Points on a hilly landscape, in no order, each with its height.
A climber steps from a point to the highest of its 2 nearest points, and stops where none of them is higher. Distance is the straight distance between rows; heights are no part of it.
danoz (h 192): 149, 147, 126, 103, 171, 120, 166, 149, 135, 153, 118, 123, 136, 140, 109, 128, 155, 150, 161, 137, 136, 113, 146, 129, 130, 152, 148, 97, 132, 136, 136, 137, 128, 140, 122, 140, 129, 144, 124, 152, 136, 129
bizo (h 12): 169, 137, 133, 138, 130, 87, 93, 145, 146, 124, 117, 149, 119, 144, 120, 111, 134, 145, 111, 118, 129, 117, 115, 126, 129, 138, 52, 116, 135, 120, 150, 131, 132, 141, 119, 111, 162, 157, 103, 154, 121, 121
pape (h 297): 135, 152, 148, 146, 100, 161, 112, 157, 134, 122, 158, 141, 90, 110, 130, 120, 126, 89, 130, 159, 128, 123, 140, 156, 144, 99, 170, 151, 100, 146, 136, 120, 102, 115, 121, 145, 116, 86, 139, 129, 107, 128
gurar (h 323): 131, 120, 148, 111, 119, 136, 122, 91, 109, 106, 107, 141, 158, 125, 120, 156, 112, 149, 120, 129, 122, 141, 111, 124, 111, 111, 134, 150, 125, 105, 128, 127, 134, 132, 130, 125, 115, 122, 154, 113, 142, 134
piv (h 305): 127, 120, 126, 153, 86, 149, 109, 122, 125, 98, 134, 131, 142, 142, 152, 117, 121, 114, 125, 122, 110, 115, 123, 132, 137, 115, 131, 158, 129, 119, 113, 117, 115, 118, 135, 123, 136, 125, 126, 115, 116, 128
piba (h 199): 147, 128, 141, 135, 115, 107, 73, 121, 130, 106, 110, 153, 130, 118, 120, 151, 117, 131, 94, 135, 125, 132, 97, 128, 114, 102, 83, 145, 129, 106, 140, 121, 124, 138, 120, 128, 138, 126, 142, 142, 131, 122
zozat (h 582): 145, 143, 128, 173, 85, 136, 90, 158, 131, 124, 172, 139, 104, 139, 144, 98, 133, 74, 132, 149, 132, 106, 138, 150, 158, 125, 121, 145, 111, 151, 134, 122, 111, 109, 133, 130, 136, 115, 122, 121, 107, 109
vot (h 267): 151, 158, 133, 155, 107, 140, 92, 149, 116, 135, 126, 145, 118, 85, 128, 129, 138, 99, 127, 164, 132, 129, 121, 147, 135, 87, 139, 162, 113, 144, 147, 127, 123, 107, 137, 147, 127, 113, 167, 144, 138, 111
nak (h 132): 129, 131, 118, 133, 115, 133, 146, 161, 145, 137, 111, 148, 101, 121, 156, 99, 117, 149, 140, 100, 121, 117, 152, 126, 153, 137, 145, 126, 134, 128, 112, 131, 97, 120, 113, 130, 148, 131, 114, 140, 107, 153
gufaz (h 432): 150, 150, 119, 142, 140, 107, 89, 129, 126, 121, 156, 121, 127, 114, 133, 116, 135, 85, 115, 142, 131, 112, 138, 133, 128, 121, 136, 129, 108, 155, 146, 131, 145, 120, 130, 127, 141, 125, 105, 112, 138, 86
zar (h 514): 107, 128, 107, 157, 129, 121, 124, 115, 132, 133, 95, 119, 153, 107, 135, 160, 118, 143, 94, 106, 129, 153, 123, 128, 112, 107, 94, 133, 156, 120, 136, 104, 142, 135, 148, 116, 134, 148, 143, 143, 126, 133
sorub (h 153): 121, 117, 146, 109, 111, 103, 107, 140, 129, 156, 118, 169, 82, 103, 100, 125, 107, 144, 111, 129, 151, 175, 118, 141, 133, 106, 86, 113, 123, 133, 148, 141, 123, 130, 97, 115, 125, 114, 140, 129, 127, 127
pelek (h 161): 136, 112, 124, 94, 153, 109, 157, 110, 126, 122, 110, 122, 157, 148, 131, 124, 125, 177, 142, 105, 121, 111, 127, 98, 127, 172, 119, 120, 134, 105, 113, 137, 126, 128, 129, 115, 142, 159, 106, 131, 146, 144
duzip (h 59): 141, 143, 101, 146, 127, 115, 83, 106, 114, 104, 118, 145, 150, 100, 147, 126, 106, 126, 103, 145, 124, 125, 119, 114, 122, 97, 108, 166, 130, 120, 135, 117, 150, 119, 139, 122, 155, 140, 138, 116, 150, 99
von (h 114): 135, 143, 113, 123, 127, 165, 149, 121, 118, 123, 118, 122, 168, 115, 146, 141, 148, 133, 151, 145, 113, 112, 148, 143, 127, 121, 195, 135, 126, 131, 114, 120, 125, 124, 130, 138, 124, 125, 138, 124, 143, 108
ren (h 151): 140, 126, 134, 143, 94, 114, 94, 131, 133, 109, 106, 164, 115, 118, 144, 118, 100, 144, 108, 112, 125, 136, 117, 124, 139, 104, 93, 156, 133, 110, 130, 124, 120, 121, 122, 121, 155, 132, 131, 130, 120, 140
sab (h 77): 131, 147, 121, 132, 160, 148, 171, 155, 115, 160, 143, 120, 122, 118, 125, 114, 154, 122, 168, 159, 148, 109, 149, 125, 129, 127, 164, 130, 129, 155, 132, 153, 140, 130, 142, 153, 108, 120, 163, 132, 141, 133
dek (h 365): 123, 127, 127, 99, 144, 121, 135, 89, 111, 122, 96, 136, 154, 93, 126, 159, 112, 167, 113, 128, 119, 150, 135, 127, 113, 118, 156, 135, 128, 118, 131, 120, 136, 126, 115, 119, 127, 126, 145, 114, 159, 113
visom (h 541): 133, 139, 120, 159, 184, 90, 131, 136, 148, 144, 121, 105, 154, 126, 115, 159, 149, 121, 105, 122, 139, 121, 105, 127, 88, 129, 88, 98, 131, 125, 149, 116, 145, 151, 158, 132, 127, 147, 132, 164, 133, 126
zuna (h 405): 130, 137, 152, 124, 106, 139, 90, 142, 134, 125, 100, 135, 120, 95, 107, 172, 137, 112, 106, 141, 121, 154, 108, 164, 116, 89, 137, 122, 124, 126, 136, 111, 100, 125, 116, 147, 105, 98, 158, 158, 122, 128
tef (h 332): 152, 154, 136, 153, 122, 142, 107, 126, 103, 123, 122, 147, 146, 94, 132, 139, 129, 114, 125, 154, 131, 114, 106, 125, 108, 83, 139, 176, 116, 124, 144, 133, 137, 123, 151, 148, 130, 118, 184, 132, 141, 126
pego (h 421): 125, 125, 122, 128, 158, 104, 124, 112, 126, 111, 134, 126, 130, 124, 139, 103, 106, 131, 119, 118, 133, 112, 131, 90, 112, 131, 126, 144, 124, 131, 123, 142, 148, 126, 136, 123, 140, 132, 114, 104, 144, 130
par (h 189): 164, 122, 138, 118, 97, 115, 103, 123, 112, 136, 115, 171, 124, 128, 111, 122, 130, 157, 136, 147, 143, 140, 109, 131, 137, 125, 73, 140, 133, 119, 141, 149, 138, 127, 109, 116, 139, 145, 147, 136, 145, 105
Nefo (h 93): 119, 98, 119, 137, 89, 140, 133, 144, 142, 112, 133, 118, 125, 176, 154, 102, 135, 130, 144, 95, 106, 104, 134, 130, 163, 167, 116, 116, 144, 116, 97, 121, 101, 116, 115, 118, 148, 143, 93, 131, 98, 148
bidog (h 188): 169, 129, 123, 109, 154, 96, 129, 113, 128, 125, 108, 132, 160, 138, 123, 129, 145, 165, 134, 123, 122, 109, 127, 118, 119, 160, 113, 119, 130, 117, 135, 136, 143, 131, 122, 118, 155, 163, 109, 142, 151, 104
veko (h 89): 162, 145, 115, 145, 137, 115, 109, 119, 110, 122, 120, 155, 151, 123, 141, 112, 122, 141, 128, 146, 142, 104, 112, 103, 118, 116, 87, 162, 131, 120, 139, 137, 153, 132, 141, 122, 155, 152, 143, 126, 147, 109
mutik (h 159): 149, 140, 131, 124, 145, 113, 144, 152, 142, 146, 109, 139, 121, 124, 125, 114, 129, 153, 137, 110, 129, 114, 143, 122, 131, 137, 125, 118, 131, 129, 136, 137, 118, 131, 121, 133, 143, 144, 124, 149, 125, 145
girik (h 274): 122, 123, 133, 102, 142, 138, 161, 141, 151, 124, 114, 104, 133, 151, 130, 141, 141, 147, 139, 99, 109, 108, 143, 125, 137, 154, 157, 105, 138, 112, 109, 117, 103, 141, 122, 140, 129, 137, 105, 151, 112, 165
feket (h 345): 93, 115, 115, 116, 184, 96, 157, 108, 120, 154, 147, 108, 116, 150, 101, 108, 124, 138, 133, 118, 164, 139, 117, 78, 111, 155, 76, 105, 140, 146, 129, 150, 159, 133, 150, 103, 109, 133, 108, 103, 146, 132
vus (h 496): 84, 101, 114, 118, 131, 138, 166, 111, 123, 150, 136, 86, 128, 163, 119, 112, 124, 132, 157, 107, 137, 142, 140, 120, 143, 169, 117, 96, 155, 136, 110, 124, 130, 125, 125, 106, 113, 144, 110, 110, 127, 155
somip (h 234): 121, 125, 145, 155, 86, 152, 100, 133, 148, 91, 145, 102, 140, 149, 136, 150, 144, 83, 109, 117, 91, 113, 124, 161, 131, 121, 149, 131, 125, 126, 120, 98, 97, 130, 136, 139, 122, 112, 115, 137, 94, 134
lifo (h 99): 143, 151, 106, 139, 153, 146, 154, 143, 119, 149, 129, 114, 155, 110, 139, 124, 159, 119, 158, 153, 128, 106, 160, 141, 129, 133, 177, 122, 132, 153, 132, 131, 140, 122, 136, 141, 127, 132, 141, 132, 148, 104
Sul (h 106): 111, 134, 87, 149, 80, 144, 131, 139, 121, 146, 87, 168, 125, 88, 165, 106, 111, 158, 130, 103, 115, 163, 141, 139, 165, 109, 128, 153, 146, 131, 116, 117, 109, 94, 128, 114, 155, 138, 141, 131, 124, 121
nika (h 225): 121, 124, 134, 78, 132, 140, 177, 109, 93, 157, 124, 153, 123, 123, 119, 118, 113, 173, 165, 140, 155, 148, 147, 118, 141, 140, 142, 128, 124, 127, 130, 153, 140, 129, 113, 111, 115, 131, 144, 98, 151, 130
zugib (h 111): 136, 119, 114, 152, 77, 136, 124, 165, 148, 117, 131, 154, 98, 147, 168, 92, 127, 128, 141, 104, 110, 105, 135, 135, 172, 153, 126, 129, 129, 117, 105, 127, 90, 105, 105, 125, 162, 131, 100, 136, 89, 138
Suzad (h 128): 115, 122, 115, 122, 134, 143, 150, 103, 121, 113, 116, 108, 160, 121, 147, 134, 120, 139, 128, 115, 111, 121, 139, 117, 119, 135, 168, 138, 135, 120, 106, 121, 127, 124, 135, 126, 124, 134, 124, 109, 140, 131
gonu (h 390): 101, 122, 133, 128, 123, 170, 167, 146, 118, 144, 170, 117, 87, 156, 125, 94, 133, 108, 169, 155, 141, 123, 150, 128, 150, 138, 163, 124, 131, 147, 110, 143, 116, 125, 127, 142, 94, 100, 139, 103, 113, 143
pezo (h 452): 145, 148, 130, 141, 141, 131, 114, 162, 147, 107, 143, 122, 105, 132, 148, 112, 127, 95, 126, 122, 110, 74, 143, 112, 131, 139, 163, 142, 109, 130, 125, 133, 103, 128, 125, 145, 142, 121, 114, 139, 107, 149
nanu (h 122): 146, 126, 107, 147, 73, 129, 110, 138, 121, 128, 95, 177, 122, 117, 165, 98, 109, 165, 135, 108, 124, 143, 120, 130, 162, 123, 92, 152, 144, 111, 113, 127, 112, 105, 117, 112, 164, 147, 126, 135, 122, 123
bivoz (h 372): 124, 130, 120, 124, 168, 143, 119, 144, 144, 93, 145, 105, 102, 123, 158, 107, 117, 102, 115, 114, 98, 70, 138, 80, 120, 149, 182, 153, 112, 120, 103, 137, 105, 123, 137, 152, 132, 107, 118, 125, 120, 167
Gup (h 227): 141, 106, 151, 94, 78, 137, 101, 105, 101, 124, 124, 159, 125, 138, 101, 135, 123, 145, 139, 162, 142, 156, 104, 141, 139, 123, 101, 138, 123, 115, 129, 148, 136, 123, 99, 119, 118, 122, 148, 115, 147, 107
durib (h 493): 146, 133, 98, 157, 92, 154, 157, 157, 119, 148, 106, 152, 125, 129, 172, 92, 134, 162, 176, 109, 124, 101, 122, 103, 160, 151, 125, 141, 141, 114, 86, 145, 89, 107, 125, 136, 141, 142, 142, 141, 108, 142
Gosel (h 266): 140, 110, 157, 91, 98, 142, 88, 94, 108, 98, 124, 140, 148, 136, 102, 159, 124, 124, 122, 166, 122, 148, 98, 148, 115, 119, 131, 136, 116, 109, 125, 130, 130, 128, 105, 127, 111, 107, 145, 117, 144, 104
Zuka (h 247): 133, 125, 136, 109, 194, 93, 151, 92, 127, 113, 142, 99, 157, 143, 106, 154, 146, 130, 123, 134, 128, 112, 108, 116, 90, 149, 141, 108, 104, 123, 131, 130, 158, 139, 135, 141, 121, 124, 114, 118, 147, 109
los (h 503): 105, 129, 137, 114, 148, 105, 135, 140, 149, 150, 118, 131, 98, 100, 115, 129, 110, 142, 108, 106, 131, 162, 152, 140, 125, 116, 139, 97, 130, 141, 143, 121, 122, 138, 108, 121, 131, 121, 116, 131, 125, 144
Suvuv (h 485): 111, 123, 121, 126, 155, 107, 125, 129, 135, 118, 165, 114, 102, 137, 132, 83, 115, 100, 124, 118, 135, 111, 146, 100, 124, 143, 138, 125, 121, 156, 122, 146, 140, 124, 126, 125, 127, 115, 91, 96, 128, 122
nimob (h 327): 117, 121, 151, 137, 119, 166, 153, 134, 115, 129, 165, 106, 114, 169, 113, 119, 140, 98, 161, 151, 131, 119, 121, 129, 132, 131, 147, 129, 124, 132, 113, 140, 124, 131, 145, 150, 84, 110, 153, 115, 109, 149
kemev (h 176): 111, 118, 147, 102, 107, 126, 133, 114, 116, 148, 105, 162, 103, 99, 112, 136, 96, 163, 121, 123, 141, 175, 131, 136, 134, 110, 115, 132, 130, 123, 140, 133, 120, 126, 105, 110, 118, 116, 153, 116, 136, 144
pep (h 456): 87, 107, 126, 116, 148, 122, 152, 135, 148, 141, 156, 82, 104, 165, 118, 108, 131, 112, 138, 108, 125, 132, 144, 126, 140, 165, 133, 83, 144, 145, 113, 121, 118, 134, 120, 121, 120, 128, 90, 122, 107, 154
zezek (h 277): 149, 134, 153, 123, 142, 102, 94, 124, 127, 124, 141, 153, 122, 129, 103, 140, 131, 111, 111, 146, 140, 123, 94, 124, 99, 108, 98, 132, 104, 122, 151, 146, 142, 147, 130, 133, 127, 116, 140, 128, 134, 112
Nizu (h 205): 123, 129, 148, 140, 126, 128, 111, 146, 159, 117, 155, 92, 122, 145, 119, 153, 147, 78, 108, 124, 105, 123, 131, 165, 125, 129, 151, 92, 116, 135, 131, 107, 108, 147, 127, 142, 116, 115, 102, 145, 97, 135
dil (h 548): 145, 152, 118, 177, 111, 133, 96, 163, 139, 109, 154, 117, 122, 129, 160, 114, 139, 73, 123, 125, 111, 79, 138, 132, 142, 126, 147, 153, 116, 141, 127, 110, 96, 116, 145, 141, 143, 124, 124, 135, 100, 129
debog (h 502): 153, 136, 126, 141, 94, 122, 73, 134, 123, 109, 162, 145, 114, 139, 138, 98, 125, 88, 125, 146, 129, 116, 127, 136, 149, 125, 112, 144, 112, 144, 134, 134, 133, 115, 117, 116, 150, 122, 101, 111, 127, 91
lok (h 436): 110, 126, 128, 126, 128, 138, 141, 142, 128, 137, 176, 122, 95, 143, 126, 84, 125, 91, 145, 146, 140, 123, 159, 127, 141, 136, 153, 118, 120, 167, 127, 144, 133, 127, 119, 126, 115, 102, 109, 96, 122, 116
Lag (h 558): 98, 110, 143, 95, 150, 114, 140, 136, 157, 116, 134, 120, 87, 124, 130, 122, 104, 133, 104, 105, 118, 140, 156, 126, 128, 134, 157, 102, 117, 124, 126, 122, 121, 144, 102, 125, 134, 114, 84, 120, 112, 160
mul (h 214): 149, 116, 130, 94, 157, 97, 131, 85, 121, 111, 130, 116, 162, 146, 109, 145, 142, 151, 127, 135, 126, 117, 116, 127, 108, 157, 129, 109, 116, 120, 130, 133, 158, 135, 114, 122, 144, 143, 102, 116, 156, 87
kogug (h 407): 98, 117, 119, 110, 181, 101, 148, 131, 142, 147, 151, 87, 103, 165, 106, 99, 134, 126, 140, 109, 138, 125, 125, 88, 128, 170, 105, 93, 142, 149, 119, 144, 133, 129, 140, 122, 114, 127, 90, 119, 136, 146
goter (h 349): 134, 139, 149, 143, 175, 105, 142, 148, 139, 154, 127, 126, 141, 139, 98, 158, 155, 119, 127, 130, 139, 123, 90, 124, 90, 119, 98, 110, 117, 113, 146, 134, 131, 156, 163, 151, 106, 133, 164, 161, 121, 149
nik (h 95): 134, 138, 154, 89, 145, 122, 158, 158, 131, 166, 144, 157, 73, 134, 86, 122, 139, 138, 151, 148, 159, 147, 133, 138, 137, 121, 125, 99, 111, 139, 148, 156, 136, 147, 106, 138, 116, 115, 130, 136, 117, 127
tigo (h 69): 140, 116, 123, 146, 125, 111, 119, 146, 145, 114, 127, 115, 131, 159, 143, 106, 133, 130, 129, 102, 120, 102, 129, 115, 140, 155, 90, 116, 145, 122, 119, 124, 121, 128, 133, 122, 154, 153, 94, 143, 117, 144
ret (h 143): 133, 109, 129, 89, 141, 124, 143, 105, 130, 100, 105, 122, 150, 121, 148, 138, 116, 164, 117, 102, 105, 115, 137, 109, 129, 147, 159, 134, 121, 99, 110, 123, 121, 131, 120, 125, 145, 141, 100, 121, 142, 141
tob (h 368): 99, 106, 116, 139, 44, 192, 147, 101, 102, 132, 118, 121, 156, 146, 145, 144, 141, 137, 149, 117, 122, 155, 119, 153, 145, 125, 124, 144, 149, 122, 112, 105, 115, 108, 133, 111, 115, 134, 152, 122, 112, 128
supen (h 524): 126, 143, 87, 180, 127, 144, 117, 128, 112, 140, 128, 122, 156, 101, 149, 129, 130, 106, 118, 156, 141, 133, 135, 127, 126, 103, 112, 161, 146, 141, 140, 123, 165, 117, 164, 129, 133, 144, 159, 129, 143, 100
Duta (h 402): 94, 112, 111, 126, 88, 168, 167, 96, 96, 148, 100, 123, 155, 123, 139, 146, 119, 152, 145, 104, 135, 160, 136, 133, 136, 135, 123, 133, 156, 121, 123, 119, 134, 117, 138, 100, 113, 149, 153, 115, 128, 142
tobed (h 92): 94, 121, 103, 146, 89, 143, 105, 113, 114, 123, 101, 152, 127, 94, 150, 122, 95, 137, 104, 117, 123, 175, 136, 134, 145, 92, 121, 162, 146, 126, 124, 111, 130, 101, 133, 108, 136, 123, 144, 113, 134, 122
debid (h 315): 126, 132, 122, 112, 167, 147, 146, 144, 147, 110, 121, 102, 122, 144, 143, 121, 133, 132, 139, 110, 104, 79, 138, 92, 128, 155, 173, 133, 129, 116, 99, 137, 100, 132, 137, 154, 122, 121, 120, 140, 126, 171
doto (h 581): 152, 135, 127, 140, 71, 171, 164, 153, 125, 145, 124, 150, 115, 142, 152, 113, 143, 148, 175, 133, 130, 111, 127, 139, 162, 135, 145, 139, 129, 114, 98, 133, 93, 112, 115, 142, 124, 124, 141, 143, 105, 137
Fude (h 601): 111, 129, 105, 155, 156, 106, 140, 125, 149, 123, 96, 93, 155, 101, 145, 158, 136, 138, 93, 84, 116, 129, 131, 119, 108, 120, 120, 124, 148, 125, 131, 96, 135, 133, 157, 131, 140, 153, 123, 154, 125, 145
gapor (h 263): 109, 124, 146, 111, 159, 146, 162, 123, 120, 130, 150, 97, 137, 163, 102, 139, 141, 113, 156, 142, 128, 128, 122, 123, 113, 139, 159, 112, 126, 127, 116, 133, 132, 144, 146, 147, 87, 119, 141, 116, 121, 148
Gupes (h 43): 160, 127, 133, 126, 143, 90, 108, 140, 153, 118, 133, 110, 134, 155, 123, 126, 148, 125, 118, 111, 120, 107, 127, 131, 125, 159, 94, 95, 128, 125, 139, 126, 132, 139, 123, 121, 151, 156, 77, 154, 122, 119
Gik (h 124): 136, 133, 147, 106, 140, 95, 123, 155, 142, 169, 137, 160, 78, 121, 90, 113, 131, 131, 119, 128, 152, 155, 129, 138, 128, 123, 91, 91, 114, 148, 154, 154, 135, 143, 107, 119, 130, 122, 114, 136, 118, 116
lup (h 340): 103, 115, 110, 156, 59, 185, 125, 106, 111, 101, 126, 127, 162, 136, 160, 127, 129, 122, 132, 125, 100, 133, 123, 140, 140, 112, 145, 170, 136, 121, 103, 107, 108, 107, 150, 118, 122, 123, 142, 111, 116, 115
Bof (h 258): 139, 140, 143, 149, 90, 151, 93, 156, 119, 139, 158, 134, 103, 105, 122, 129, 148, 83, 133, 176, 141, 141, 128, 171, 152, 104, 135, 138, 109, 156, 146, 130, 124, 110, 124, 143, 108, 100, 146, 137, 128, 100
Pude (h 446): 128, 131, 139, 95, 176, 82, 136, 121, 134, 155, 110, 151, 113, 95, 104, 134, 115, 168, 105, 120, 136, 145, 137, 121, 108, 126, 119, 112, 117, 130, 154, 135, 136, 140, 109, 117, 133, 126, 129, 128, 139, 124
Lum (h 250): 107, 115, 125, 108, 139, 126, 152, 96, 99, 139, 135, 141, 133, 118, 127, 111, 101, 147, 138, 136, 153, 149, 139, 102, 120, 129, 131, 140, 125, 136, 130, 154, 160, 124, 131, 108, 114, 125, 140, 82, 154, 123
Mivu (h 141): 173, 140, 130, 146, 121, 110, 124, 136, 117, 146, 113, 163, 130, 137, 119, 120, 141, 159, 139, 140, 152, 116, 102, 117, 127, 125, 53, 144, 138, 116, 148, 142, 143, 137, 135, 122, 142, 156, 154, 154, 132, 124
nege (h 646): 119, 126, 111, 169, 133, 133, 122, 116, 122, 128, 144, 107, 157, 132, 132, 143, 132, 102, 119, 145, 142, 135, 120, 127, 110, 116, 101, 132, 143, 134, 136, 122, 161, 136, 158, 126, 116, 137, 144, 124, 134, 112
baza (h 200): 109, 122, 149, 98, 119, 135, 177, 108, 94, 156, 108, 160, 114, 108, 117, 132, 94, 177, 148, 118, 150, 163, 132, 116, 140, 125, 117, 139, 130, 112, 138, 145, 127, 127, 124, 108, 103, 129, 162, 103, 136, 159
fipal (h 221): 124, 127, 129, 106, 165, 128, 173, 121, 132, 144, 132, 87, 159, 147, 104, 153, 157, 133, 152, 135, 129, 131, 136, 143, 115, 151, 157, 90, 133, 132, 125, 118, 141, 143, 127, 137, 112, 138, 121, 136, 138, 127
geso (h 425): 122, 140, 113, 165, 119, 156, 108, 112, 105, 124, 114, 131, 164, 95, 139, 162, 130, 117, 108, 154, 136, 144, 106, 130, 104, 79, 115, 173, 138, 125, 142, 118, 157, 121, 167, 135, 116, 125, 186, 131, 146, 115
vig (h 76): 111, 128, 98, 134, 108, 122, 79, 110, 113, 121, 105, 151, 131, 87, 133, 123, 96, 127, 95, 151, 131, 171, 126, 129, 136, 92, 100, 157, 143, 130, 132, 115, 148, 103, 129, 110, 141, 127, 142, 115, 154, 89
puz (h 400): 123, 122, 128, 110, 173, 83, 124, 94, 125, 127, 100, 136, 140, 88, 120, 153, 110, 167, 89, 113, 124, 144, 125, 114, 99, 122, 122, 131, 121, 116, 143, 119, 144, 134, 120, 118, 137, 132, 131, 122, 156, 114
deg (h 615): 119, 102, 130, 107, 134, 98, 113, 129, 159, 112, 135, 102, 108, 122, 128, 131, 122, 120, 93, 103, 108, 139, 143, 150, 133, 143, 140, 92, 123, 133, 131, 106, 127, 139, 99, 122, 148, 133, 66, 126, 119, 126
Fanen (h 376): 114, 126, 135, 137, 177, 103, 129, 118, 140, 132, 163, 95, 132, 134, 111, 150, 140, 83, 108, 130, 137, 137, 105, 139, 91, 127, 133, 84, 109, 142, 137, 130, 147, 152, 149, 138, 103, 118, 115, 124, 130, 112
zifo (h 482): 109, 117, 124, 154, 153, 110, 112, 110, 139, 121, 162, 103, 142, 148, 125, 151, 126, 92, 95, 137, 147, 137, 95, 132, 95, 120, 86, 100, 128, 129, 136, 122, 158, 159, 151, 121, 111, 127, 112, 121, 129, 109
dazo (h 677): 161, 140, 145, 121, 79, 169, 138, 148, 130, 125, 140, 145, 107, 152, 123, 131, 145, 122, 159, 155, 127, 116, 129, 161, 158, 127, 159, 132, 118, 118, 116, 126, 105, 126, 103, 148, 121, 109, 132, 146, 108, 127
zap (h 445): 85, 119, 93, 144, 104, 153, 147, 90, 114, 145, 87, 110, 159, 110, 140, 164, 109, 152, 105, 94, 135, 175, 134, 125, 121, 125, 97, 134, 167, 115, 131, 97, 153, 123, 143, 97, 124, 151, 147, 128, 127, 133
sune (h 712): 125, 135, 115, 159, 155, 113, 144, 141, 153, 142, 112, 84, 157, 130, 122, 154, 156, 120, 121, 102, 120, 121, 130, 135, 111, 134, 120, 98, 151, 137, 132, 108, 127, 141, 151, 138, 124, 154, 128, 168, 121, 138
devus (h 298): 128, 136, 132, 140, 184, 111, 136, 117, 137, 113, 146, 89, 150, 140, 118, 138, 144, 99, 127, 131, 127, 100, 114, 108, 94, 136, 145, 120, 118, 132, 127, 133, 143, 139, 155, 147, 112, 122, 130, 126, 137, 133
mugu (h 364): 145, 145, 148, 130, 147, 118, 99, 129, 125, 122, 154, 126, 128, 118, 115, 141, 136, 84, 120, 154, 131, 119, 118, 136, 108, 110, 149, 125, 98, 144, 151, 139, 142, 139, 131, 142, 120, 105, 133, 121, 135, 104
Mek (h 565): 152, 139, 156, 102, 108, 146, 121, 130, 129, 118, 116, 154, 116, 129, 111, 145, 122, 140, 134, 146, 124, 132, 125, 147, 135, 112, 152, 137, 115, 113, 129, 133, 113, 131, 101, 144, 125, 109, 143, 137, 127, 131
numeb (h 344): 156, 134, 143, 120, 140, 118, 114, 122, 130, 101, 127, 139, 140, 142, 133, 125, 120, 130, 125, 127, 120, 92, 115, 103, 116, 132, 133, 147, 109, 109, 124, 141, 130, 133, 131, 138, 143, 133, 126, 129, 131, 138
Dirun (h 342): 131, 156, 141, 146, 114, 139, 95, 155, 147, 117, 120, 133, 108, 91, 131, 144, 127, 98, 104, 130, 109, 132, 135, 158, 129, 88, 165, 140, 115, 139, 139, 104, 96, 121, 124, 150, 125, 96, 136, 152, 107, 136
Kapas (h 479): 140, 128, 161, 86, 88, 154, 113, 131, 117, 124, 94, 153, 119, 107, 96, 173, 137, 147, 132, 159, 133, 162, 106, 161, 135, 104, 137, 132, 132, 111, 128, 118, 95, 121, 96, 145, 101, 101, 169, 157, 128, 129
disin (h 61): 145, 149, 146, 95, 164, 133, 169, 157, 121, 155, 151, 145, 97, 145, 98, 118, 150, 122, 170, 162, 153, 111, 134, 118, 133, 131, 148, 122, 113, 138, 137, 163, 141, 142, 125, 155, 111, 117, 141, 132, 126, 130
lased (h 239): 123, 119, 152, 115, 154, 118, 135, 136, 160, 114, 140, 84, 132, 158, 112, 155, 143, 109, 117, 111, 104, 114, 126, 137, 118, 144, 150, 93, 121, 118, 121, 111, 117, 151, 132, 146, 119, 129, 96, 147, 106, 155
rig (h 265): 104, 111, 142, 130, 106, 152, 124, 126, 142, 92, 137, 113, 122, 139, 145, 129, 116, 108, 109, 113, 97, 122, 141, 137, 126, 125, 169, 139, 121, 124, 114, 110, 106, 127, 128, 132, 122, 105, 112, 115, 102, 152
Ket (h 569): 106, 101, 113, 118, 101, 112, 114, 123, 142, 122, 126, 122, 121, 125, 141, 112, 111, 136, 111, 102, 113, 157, 150, 148, 148, 142, 124, 110, 142, 134, 121, 109, 129, 120, 100, 101, 158, 139, 86, 115, 123, 120
dodit (h 290): 107, 115, 109, 115, 169, 116, 154, 92, 103, 134, 139, 120, 135, 146, 123, 98, 111, 151, 147, 125, 159, 121, 123, 69, 117, 151, 96, 137, 140, 132, 119, 157, 158, 122, 150, 105, 115, 135, 125, 86, 163, 132
vol (h 535): 96, 105, 100, 127, 99, 143, 147, 113, 125, 148, 132, 111, 137, 138, 140, 112, 116, 136, 141, 112, 129, 157, 153, 141, 145, 154, 129, 109, 152, 141, 113, 120, 135, 117, 112, 94, 140, 148, 109, 112, 128, 123

For each start below, name the point where the climber stops.
vig => zozat
von => nege
Gupes => Suvuv
disin => deg
Bof => dazo
lased => zozat
somip => sune
par => deg
dodit => deg
